Each scene shows the same named points in several views. A view is turned or mirrored, shifted and resized as a whole, has a little noise and may leave points out.

Scene 1
View 1
q175: [ 10.9  17.1 -11.6  -7.4   0.8 -10.0  -2.3  -2.8  -0.4 -13.7  -4.9  24.6
 -27.2  -3.5  -7.4 -12.7  28.7   3.8 -35.7 -16.7  10.8]
q639: [ 11.2  17.9 -10.7 -12.6  -5.2 -21.0  -4.0   5.9  -6.2 -21.0  -8.6  23.8
 -36.0  -1.7  -7.9 -14.7  22.9   4.7 -36.9 -14.6  26.1]
q244: [ -8.3  16.6  -6.1 -14.2  10.9 -16.6   6.2  23.2  -1.2 -15.6  -3.1  29.1
  -8.0 -19.0  -1.0 -10.3  24.5   1.5 -22.9   0.8   6.3]
q84: [ 23.2 -21.8  -9.3  11.9  25.5 -22.2  -9.4  44.5 -29.6  -6.9 -34.3  26.5
 -11.7 -46.1  -5.0  -8.2   5.9   6.7   5.6   1.2  -9.1]
q380: [ -7.2  24.4 -25.3  -9.5  13.9 -33.0   2.1  36.7 -20.8 -33.3 -31.7  39.4
 -15.8 -30.1   1.2  -2.0  21.8  -5.8 -28.1   8.8  38.8]
q330: [ 23.7   6.7   5.7 -16.3 -12.2 -28.6 -12.3  11.9  -8.0 -11.6  -1.3  11.5
 -43.1  -0.5  -7.1 -21.2  11.7  13.3 -22.9 -21.8  21.1]
q758: [ 32.0 -40.6  -6.4  22.5  40.8   1.9 -45.1  26.0 -33.7  11.5 -36.0  32.3
 -53.8 -28.0   5.4  -8.4  22.0  34.0  24.6 -10.4  10.2]
q62: [  0.3 -10.9  -2.4   3.7  26.3  19.1  -5.7  -1.0   7.9  13.0   5.1  29.4
 -16.2 -13.3  -1.6 -13.2  38.5  13.7  -9.2  -9.0 -22.4]
q452: [ -7.5   3.1  12.7 -21.2   8.8 -19.1  -5.4  32.8   1.9  -4.0   8.2  20.9
 -15.8 -16.3   0.5 -18.3  20.5  17.9  -1.8   0.1   4.5]
q218: [ -0.4  -6.0  13.1 -14.4  13.5 -16.0 -16.2  29.1  -5.2   1.5   2.1  20.1
 -26.5 -14.6   2.5 -19.0  19.5  25.1   5.8  -4.6   8.9]
q586: [ -3.8  15.4   8.0 -24.0  -2.5 -21.4   2.9  18.1   6.2 -12.6  10.5  18.7
 -17.9  -6.6  -5.4 -19.7  21.1   7.4 -22.3  -4.2  10.3]
q319: [-12.4  15.2   0.4 -22.2   7.7 -37.5  16.8  53.1  -5.9 -19.3  -8.4  25.1
  11.7 -37.6  -2.9 -13.5   5.8  -3.9 -11.0  13.5   1.0]
q78: [ 40.6 -12.1  14.9 -10.3 -11.1 -47.2 -28.4  34.4 -27.7 -12.1 -16.2   4.5
 -57.4  -7.5  -6.8 -23.4  -6.5  29.0   2.2 -20.7  30.3]
q402: [-14.8  19.7   2.8 -22.4   5.4 -12.8  11.0  14.7  10.8 -11.1  12.0  23.1
  -3.8 -10.7  -4.0 -17.3  27.3   3.3 -24.3   0.8  -2.1]
q15: [-10.5   9.1  -5.3 -11.8  17.4 -35.5   8.0  55.7 -17.8 -18.9 -19.2  29.0
   3.8 -41.6   0.2  -8.8  10.8   0.8  -4.7  15.7  10.5]
q544: [ 16.2  11.8  17.5 -24.1 -20.6 -35.6   4.7  18.7   1.5 -13.6   9.9   0.8
 -22.3  -4.1 -11.5 -26.1   3.7   9.4 -23.5 -17.1   0.9]
q406: [ 35.8 -21.3  15.1  -7.3   0.8 -47.9 -32.4  52.4 -33.1 -10.1 -22.8   5.3
 -49.8 -23.2  -3.3 -22.1 -10.9  26.9  17.3  -9.7  24.0]
q391: [ 11.2  23.6  -6.2 -17.7 -13.4 -33.1  -3.4   7.6  -6.5 -27.7  -6.7  21.3
 -35.7   0.6  -7.5 -15.5  15.8   1.6 -38.7 -15.6  30.9]
q321: [ 26.8  -9.5   8.2 -13.0   2.6 -54.3 -29.2  58.7 -38.6 -18.6 -29.4  14.2
 -47.0 -25.7  -2.8 -17.0  -9.8  23.4   9.7  -4.2  42.1]
q708: [ 15.9   7.9  -6.5  -4.8   3.1  -1.7 -13.6  -6.8  -1.8  -7.4  -3.6  23.8
 -42.5   2.5  -5.7 -13.4  30.1  13.2 -31.1 -21.8  15.6]
q924: [-19.0  44.2   2.4 -40.1 -17.4 -40.9  31.3  25.4  12.2 -31.6  13.5  17.4
   6.8 -10.5  -8.3 -19.6  12.5  -9.4 -43.5   1.4  11.2]
q515: [ 34.6  -0.2  -7.0  -2.6  -3.2 -46.6 -17.7  37.2 -34.4 -25.0 -34.5  17.7
 -45.1 -21.9  -6.4 -11.9  -3.3   9.9 -12.4 -11.2  35.8]
View 2
q319: [ 11.8  -5.0  -4.8  -4.1 -13.5   2.7   7.7   8.7  14.7 -12.2   7.7   4.9
 -15.3  -0.9 -16.9  -7.3  -0.3 -16.8  -4.9 -11.6  -0.9]
q391: [-19.9  10.8   4.2  10.6  -5.4   8.4  -5.6  15.0   1.0  -2.0  -2.5   0.2
   4.9   7.8   1.7  14.1 -12.9  -7.4  -8.1  -9.7   4.2]
q330: [-15.0  10.6  16.3  12.8  -1.9   4.3  -6.7   6.4   5.2  -5.3  -8.3  -7.2
   3.8   7.6   1.4  12.4 -11.8 -14.4   4.2  -8.5  -2.2]
q544: [ -7.7   6.3   9.2   6.5  -9.4   2.1  -1.3   9.7   9.9  -2.9  -2.7  -6.9
   9.5   5.2 -12.5   7.3  -7.2 -20.9  -6.2 -11.7  -3.5]
q758: [  4.5   8.8  23.2   7.6  12.2  11.1  -3.6  -6.8  12.9 -31.1 -21.6  -6.8
 -28.3  -7.2  24.0   4.3 -17.7  -2.0  45.7  11.0 -12.5]
q321: [ -9.9   8.1   8.8  27.9 -16.8  12.5   6.8   2.2  14.8 -25.1 -15.8 -12.0
 -20.8 -21.1   0.8  16.6 -12.8 -23.3  18.1  -5.1  -0.7]
q218: [ -0.6  -1.5  16.7   8.8   3.6  -1.4  -5.3  -0.5   8.3 -13.0  -2.1  -4.5
 -17.1  11.1   2.1   4.5  -3.4 -17.9  13.9  -4.2  -9.4]
q244: [ 1.8  0.4  0.8 -3.6 -0.4  3.7 -1.8 10.4  4.7 -7.4  5.8  8.2 -9.7 12.0
 -2.5 -1.4 -5.0 -5.3 -3.7 -7.0 -1.8]
q402: [ 0.9 -2.7  5.8 -4.9  2.2 -2.6 -5.4  8.3  3.1 -1.2  9.8  6.5 -5.4 20.7
 -5.3 -1.2  0.3 -8.9 -6.5 -7.9 -5.0]
q84: [ 16.9   6.9   6.0  -5.0  -3.2  11.1   7.1   3.6  20.6 -25.1 -10.7  -1.9
 -16.5 -12.8   0.2  -6.3 -13.4  -6.8  22.4   1.5  -6.7]
q15: [ 10.5  -3.9  -5.6  -0.5 -11.7   6.3   9.8   7.4  15.1 -19.6   4.9   6.8
 -23.9  -6.9 -10.8  -5.3  -3.0 -11.5   0.8  -6.8   0.1]
q639: [-16.0  10.8   6.2   6.8  -2.0   8.5  -7.0  12.9   0.9  -3.8  -2.5   1.7
   1.7   8.5   5.4  11.8 -11.9  -3.7  -3.3  -6.6   2.8]
q406: [ -4.5   8.0  17.4  24.6 -12.1   7.7   3.6  -0.9  16.8 -23.4 -18.2 -18.6
 -13.0 -17.4  -1.5  13.0 -13.0 -26.9  23.8  -2.4  -6.4]
q175: [-10.0   9.7   8.2  -1.1   6.1   8.2  -8.4  12.0   0.5  -1.7  -0.5   4.4
   3.4  14.6   6.2   5.6 -11.8   1.7  -0.2  -4.6  -0.9]
q515: [-11.3  15.0   3.8  17.4 -14.2  15.7   4.7   9.5  12.2 -19.4 -15.5  -6.8
  -8.0 -17.7   2.9  13.1 -18.0 -11.5  10.9  -3.5   2.9]
q708: [-14.7  12.1  15.7   4.3   9.4   5.7 -11.7   8.2  -0.6  -3.6  -4.3   0.3
   2.0  16.7  13.4   9.9 -13.5  -0.8   7.6  -2.7  -4.3]
q380: [ -6.4   5.6 -12.8   3.9 -11.3  15.7   3.9  15.8   5.5 -15.1   2.8  13.9
 -21.9  -5.5   2.4   3.4  -9.2   2.0  -4.5  -5.9  10.3]
q586: [ -7.3   0.0  10.3   4.4  -0.7  -0.9  -6.3   7.1   3.6  -1.9   4.4   0.9
  -4.0  15.1  -4.9   5.9  -2.8 -14.9  -4.1  -9.9  -2.9]
q924: [ -6.0  -2.8  -5.9  -0.9 -11.2  -1.6   0.9  17.1   3.4   5.1  16.0   8.7
   3.0  16.7 -18.5   2.8   2.5 -14.6 -27.6 -18.5   4.1]
View 3
q319: [-23.2   4.3  14.6  13.0  14.9  -7.1  -6.0  -9.6  16.0 -20.2  -6.2   2.1
   6.2  -3.0 -16.4   2.8   8.6   5.8   8.7  20.9   9.0]
q758: [ -3.6  26.5  17.9 -34.3  40.4   8.2   6.5  28.4   7.5   7.8  -2.3 -16.8
  -1.5   9.3  16.9  23.3   5.8  21.3  21.7 -15.2  37.6]
q330: [ -3.3   5.5 -11.2 -10.4  11.3   7.3  -6.1  11.7  -4.5  -3.3  14.8   8.2
  -0.9   2.9 -10.9  -4.0   8.7  -5.8  12.0  -2.9   6.1]
q15: [-23.7  10.8  17.4   7.4  25.3  -6.1  -6.0  -3.0  19.3 -20.2  -6.0  -2.5
   7.8  -5.1 -10.4   4.6   8.7   8.5   9.1  20.6  16.9]
q84: [-11.8  18.4  24.5 -11.1  26.1  -4.3   8.0   9.1  13.1 -14.4  -3.3 -12.2
  12.1  -1.7  -9.8  15.4  -0.4  12.3  12.6  -4.7  28.4]
q586: [ -8.0   1.7  -3.2   3.9  10.6   5.9 -10.9   2.5   0.9   0.3   4.3  11.1
  -7.1   5.5  -6.0  -0.3  13.4  -1.7  16.1  12.7  -1.3]
q924: [-15.5  -2.6  -6.6  24.7   2.4  -2.2 -18.8  -7.7   3.1 -13.6   7.4  20.1
  -2.7  -5.1 -23.0 -13.1  15.0 -11.0  10.0  26.7  -9.9]
q321: [-28.6  12.9  -8.9 -38.2  29.6   6.8  -4.3   7.5  18.2 -20.0   6.8 -12.6
   7.0  15.2   6.2  -0.2  12.5   4.8   0.8   7.9  31.3]
q708: [  4.9  12.9  -5.8  -7.7  18.6  10.2 -10.1  24.6  -9.8  11.3  13.5  12.4
  -8.5  -1.9  -2.0  -0.4  12.7  -1.9  19.5  -4.9   6.9]
q515: [-18.2  15.5  -8.3 -30.7  28.3   4.4  -6.0  18.1  11.9 -19.8  14.6  -4.0
  10.0   1.3  -5.9  -5.9   9.1  -0.9   0.3   1.4  28.4]
q452: [-12.2   3.7   4.9   1.3  14.4   4.3  -4.5  -1.5   4.3   1.4  -4.2   3.2
  -8.9  10.3   2.0   6.5  12.9   7.3  19.1  12.4   5.2]
q218: [-7.2  7.8 10.7 -1.3 16.7  4.7 -0.5  2.9  4.2  3.9 -4.5 -0.1 -8.0  8.9
  2.1 10.3 10.7  9.9 21.7  4.8  8.6]
q391: [ -6.6   9.3 -14.2  -6.8  15.3   5.9 -17.2  16.0  -3.3  -5.5  18.1  15.3
  -1.6  -3.0  -9.7 -11.5  15.1 -11.8   9.1   7.7   6.2]
q544: [-11.1  -1.5  -9.1  -4.3   3.0   5.0  -4.7  -1.6   0.0 -10.6  10.2   6.6
   1.4   8.3 -15.7  -5.0   9.9  -7.8   8.1   6.1   0.8]
q639: [ -3.8  11.2 -10.0  -4.3  18.3   6.2 -14.9  19.0  -3.5  -0.6  16.4  13.5
  -2.7  -5.2  -8.7  -7.8  13.8  -6.8  13.4   5.1   8.0]
q62: [10.6 12.1 21.8  9.3 16.4  4.7  2.3 14.1 -7.7 18.6 -4.7  4.9 -9.5 -0.7
 -2.4 19.3  5.5 12.6 32.6 -7.7  5.2]
q406: [-23.3   8.2  -7.8 -41.0  22.7   9.5   5.0   4.2  13.5 -16.3   6.4 -15.2
   5.0  23.0   5.5   4.9   8.3   7.3   3.7  -2.3  28.4]
q402: [ -5.0   4.0   8.0  17.8   9.7   1.6 -10.6   1.7  -0.2   2.2   0.2  12.9
  -7.5  -1.8  -8.5   2.5  12.3   0.3  19.8  12.3  -5.0]
q380: [-18.6  19.3   6.1   4.3  35.2  -6.5 -19.4  18.8  12.9 -16.6   8.3   8.5
   4.4 -17.8  -9.8  -5.6  15.1  -1.5   8.1  22.1  20.5]
q244: [ -7.5  10.6   9.4  13.9  18.3  -0.4 -11.4   6.3   3.3  -4.6   2.7  10.3
  -1.6  -6.4  -9.9   3.0  11.8   1.0  17.7  12.6   4.9]
q78: [-15.9   6.0 -17.8 -43.0  18.4  14.2  -0.1  10.1   6.0 -10.6  13.5  -7.1
   1.4  20.7   4.1  -1.5  11.0  -0.9   4.4  -4.1  21.8]
View 4
q924: [ -8.3  -1.5  -7.5 -20.1 -35.9 -30.2  40.2 -13.0  19.7 -25.0  23.8  -5.0
  13.2 -14.0  44.5   6.2   1.3  -0.4  -3.3  23.2 -10.9]
q15: [ -5.9 -11.0   8.4 -15.4 -34.7 -45.9  18.3  31.9   2.7 -25.5  -3.4   1.5
  17.4   1.2   2.5  -1.8  -4.5  13.6  -2.8  24.9  40.9]
q175: [ 13.7   6.1   2.9   1.6  -3.4 -20.2  21.8  16.8   3.0   4.5   1.2  -8.5
 -11.5  -1.8  26.3   4.4   6.0 -25.0   0.0 -16.5   1.7]
q406: [ -1.2   9.3   4.6 -11.1  -4.3 -27.3 -36.4  21.3 -30.4  25.0 -21.9  12.1
  26.9  -6.7  15.6 -15.7  -3.1  32.0 -26.5 -12.7  60.5]
q452: [  8.5   2.5 -11.9 -12.7   0.2 -33.2  13.3  30.0  -9.2 -14.1  20.2   3.8
  20.5  -8.3  10.9   2.3  -8.4  -2.0 -21.8  -4.1  19.8]
q402: [ 10.1  -2.5  -9.6 -11.1  -7.3 -30.6  30.2  19.4   6.3 -22.1  26.1  -5.8
   7.3  -6.5  18.5   9.2  -1.5 -17.5  -6.7   3.8  -1.1]
q380: [-10.3   7.4  15.5  -9.3 -43.2 -41.9  34.7  28.1  19.1  -8.9 -31.7   2.4
  -5.4   3.1  18.3   2.2  -6.2   1.9   0.7   1.6  31.0]
q78: [  1.2  16.5   0.7  -8.9   0.2 -18.5 -30.9   8.9 -26.7  35.2 -19.6   8.2
  19.1  -9.7  31.6 -14.2  -1.1  22.2 -26.9 -27.1  43.2]
q391: [ -2.0  16.4   2.3  -6.3 -15.6 -20.4  18.4  -2.1   9.1  14.9 -11.1  -4.1
  -5.7  -7.7  44.5   0.2  -0.7  -5.7  -7.2 -18.2   3.7]
q218: [ 12.5   4.5  -7.1 -10.3   6.6 -31.7   3.7  37.4 -15.7  -3.2  11.7   4.6
  16.7  -6.1   5.3   1.4  -6.5  -1.1 -24.6 -12.6  29.6]
q319: [ -6.0 -15.1   1.3 -14.1 -33.7 -42.5  20.2  19.2   5.2 -29.2  11.0  -2.1
  23.4  -2.5  11.0  -0.4  -0.4  12.9  -2.1  32.7  29.8]
q708: [ 15.5  12.1  -0.5   2.6   9.9 -16.7  12.1  22.7  -2.2  15.6  -2.6  -4.0
 -11.6  -4.1  23.9   4.5   1.7 -25.4  -8.4 -32.4   7.0]
q62: [ 33.3 -10.4  -3.3   7.7  24.1 -25.5  15.9  49.9 -12.1 -12.9  24.9 -10.2
  -5.1   2.7  -8.0   8.3   6.3 -35.7  -3.9 -12.3  15.0]
q321: [-10.9  12.5   7.6 -14.4 -20.5 -30.8 -23.2  23.0 -19.5  22.3 -33.6  13.4
  23.7  -7.2  19.2 -15.2  -8.4  36.9 -25.3 -15.3  59.0]
q244: [  4.6  -3.3   4.6  -7.3 -14.2 -33.0  17.7  25.0   2.8 -10.9   2.0  -2.4
   5.2   0.6  14.2   1.5  -1.0  -4.3  -4.2   3.8  23.8]
q84: [ 12.1 -19.0  16.3   4.7  -8.4 -37.0 -12.1  44.6 -16.4  -4.9 -15.8  -6.2
   9.4  10.5 -10.3 -10.1   9.2   8.3   6.3  12.0  60.4]
q544: [  3.9   0.7  -5.8  -8.6 -11.1 -21.0   2.7 -10.3  -5.0   4.8  12.3  -4.2
  14.9  -9.3  37.7  -4.9   4.6   7.4 -10.2   4.8   8.8]
q515: [ -6.2   9.7  16.1  -5.5 -22.3 -25.6 -13.1  13.3  -9.2  26.0 -39.9   2.1
   4.8  -0.9  25.8 -16.7  -1.2  21.0  -9.5 -13.5  44.7]
q586: [  6.4   4.5  -9.1 -10.9  -7.0 -27.7  20.1  11.6   1.6  -8.5  18.5  -2.0
  10.9  -8.7  25.4   3.2  -2.8  -8.1 -14.1  -4.0   3.4]
q330: [  7.9  12.8  -3.6  -5.4   1.8 -16.8  -1.3   3.3  -9.1  19.6  -0.9  -1.3
   5.7 -10.3  34.8  -2.1   1.8  -2.8 -15.2 -22.3  12.8]
View 5
q515: [  2.9  32.4   2.4 -32.4  -7.7   3.1 -13.0  27.3   6.9   9.3  21.3  42.4
  15.9 -35.3   5.3   1.4  22.1 -20.2   2.2 -40.9 -14.3]
q218: [-31.2  -0.1   9.0  -5.3  -7.4  -9.8   7.1 -11.5  -4.7   6.7  20.7  15.2
  15.6 -17.7  -6.2   3.4   8.4  -2.8 -25.6  -6.2   2.0]
q406: [  3.9  20.3  -1.9 -36.3  -2.9 -20.2   2.9  18.6  -4.7  26.7  37.0  35.3
   5.2 -41.9   8.0   1.6  32.5 -29.7 -31.5 -24.5 -11.9]
q175: [-24.1  14.6  18.1  12.7 -21.2   9.7  -6.7  -8.0   5.5 -15.8   9.6  15.8
  24.5   3.3 -12.5  12.8  -1.0   0.9  21.6 -28.1  -2.9]
q380: [-36.4  24.5   8.6 -23.6   0.2  29.5 -24.4  25.3  21.1  -4.8   0.6  22.6
  28.0 -32.7   5.0 -19.5  -4.7  20.9  17.5 -31.3  -0.6]
q319: [-50.3  26.5   0.5 -15.5   9.7  16.7  -6.6  11.9  14.5  13.1  23.9   1.6
   1.0 -10.6  -7.8 -26.3  24.7  38.8  -5.7 -20.2  15.7]
q924: [-47.1  18.1  26.3   9.0  13.3  10.6 -13.3  11.8  18.8  27.2   9.0  -1.2
  22.3  26.8 -28.9  -9.7  18.2  41.2  30.8 -43.4  23.6]
q758: [ -7.4  12.0 -13.0 -26.3 -35.6   0.1   8.9 -13.7 -11.0 -30.4  25.5  35.2
   9.4 -64.6  25.2   9.8  -6.2 -37.7 -49.0  10.9 -26.5]
q639: [-17.5  14.0  24.6   3.8 -13.8   7.9 -11.8   4.2   6.3  -2.6   5.6  22.9
  32.3  -1.9 -10.4  10.1   3.0  -4.2  24.4 -37.0  -3.8]
q402: [-47.2   6.1  19.4  12.4  -5.4   8.6  -1.7 -14.3   4.1  -0.8  11.2  -0.5
  19.4  10.5 -18.9  -2.9   5.7  26.0   5.2 -18.4  13.1]
q452: [-38.1   1.8  12.4  -0.2  -1.7  -4.2   4.4  -9.7  -0.5  13.4  20.0   8.5
  14.0  -8.2  -9.5  -3.7   7.8  10.0 -19.4  -7.3   7.9]
q586: [-31.2   6.8  23.8   8.5  -3.9   2.2  -6.8  -1.7   6.9  11.7   9.5  12.6
  30.0   5.0 -16.3   3.3   6.3  10.9  14.8 -29.6   5.8]
q330: [ -7.4  11.3  20.4   1.9 -13.4 -10.2  -0.6  -0.8  -2.6  12.4  18.6  24.5
  23.6  -2.0 -11.8  18.5  15.8 -17.8   8.8 -35.1  -5.3]
q84: [-27.9  37.1 -22.7 -29.9 -18.5  16.4   2.6   3.7   0.1 -22.6  32.4  15.3
 -14.2 -39.1  12.3 -10.8  20.5   5.2 -28.2 -10.2  -6.2]
q62: [-43.5   3.0   3.4  18.8 -31.0   6.8  13.6 -40.0  -9.9 -37.5  15.7   0.8
   6.8  -3.2  -7.1  12.3  -5.8   2.1 -16.8   3.7  -0.9]
q15: [-48.0  24.4  -3.7 -25.9   5.6  20.1 -10.3  16.2  15.8   6.9  19.5   6.6
   2.4 -25.3   2.1 -27.7  17.1  34.3 -12.1 -16.2   8.0]
q544: [-17.7  19.3  15.1  -0.3   0.8  -6.3  -1.4   6.5   4.5  20.5  25.3  13.2
  10.6  10.3 -22.9   5.7  31.7   5.3  11.6 -40.7   8.1]
q708: [-14.4   5.2  20.7  13.6 -26.2   2.0  -1.9 -12.6  -2.9 -16.1   9.8  23.4
  30.9  -2.6  -8.3  22.3  -5.0 -16.5  13.2 -25.5  -9.3]
q321: [  2.9  21.0   0.9 -42.8   1.5 -10.5  -6.9  31.6   5.5  33.4  27.6  41.4
  15.8 -48.7  10.5  -6.7  25.0 -23.7 -23.1 -27.6 -11.7]
q78: [ 14.4  16.1   8.8 -22.5  -8.0 -24.3   1.9  14.2  -3.7  27.6  31.7  39.1
  13.8 -30.5  -0.2  13.6  29.7 -38.8 -14.3 -33.0 -15.1]

Which points are out of place in each view (at most two, in the order of its rows)? Write - if all are in place.
view 1 -> q544
view 2 -> -
view 3 -> q330, q218
view 4 -> q244
view 5 -> q586
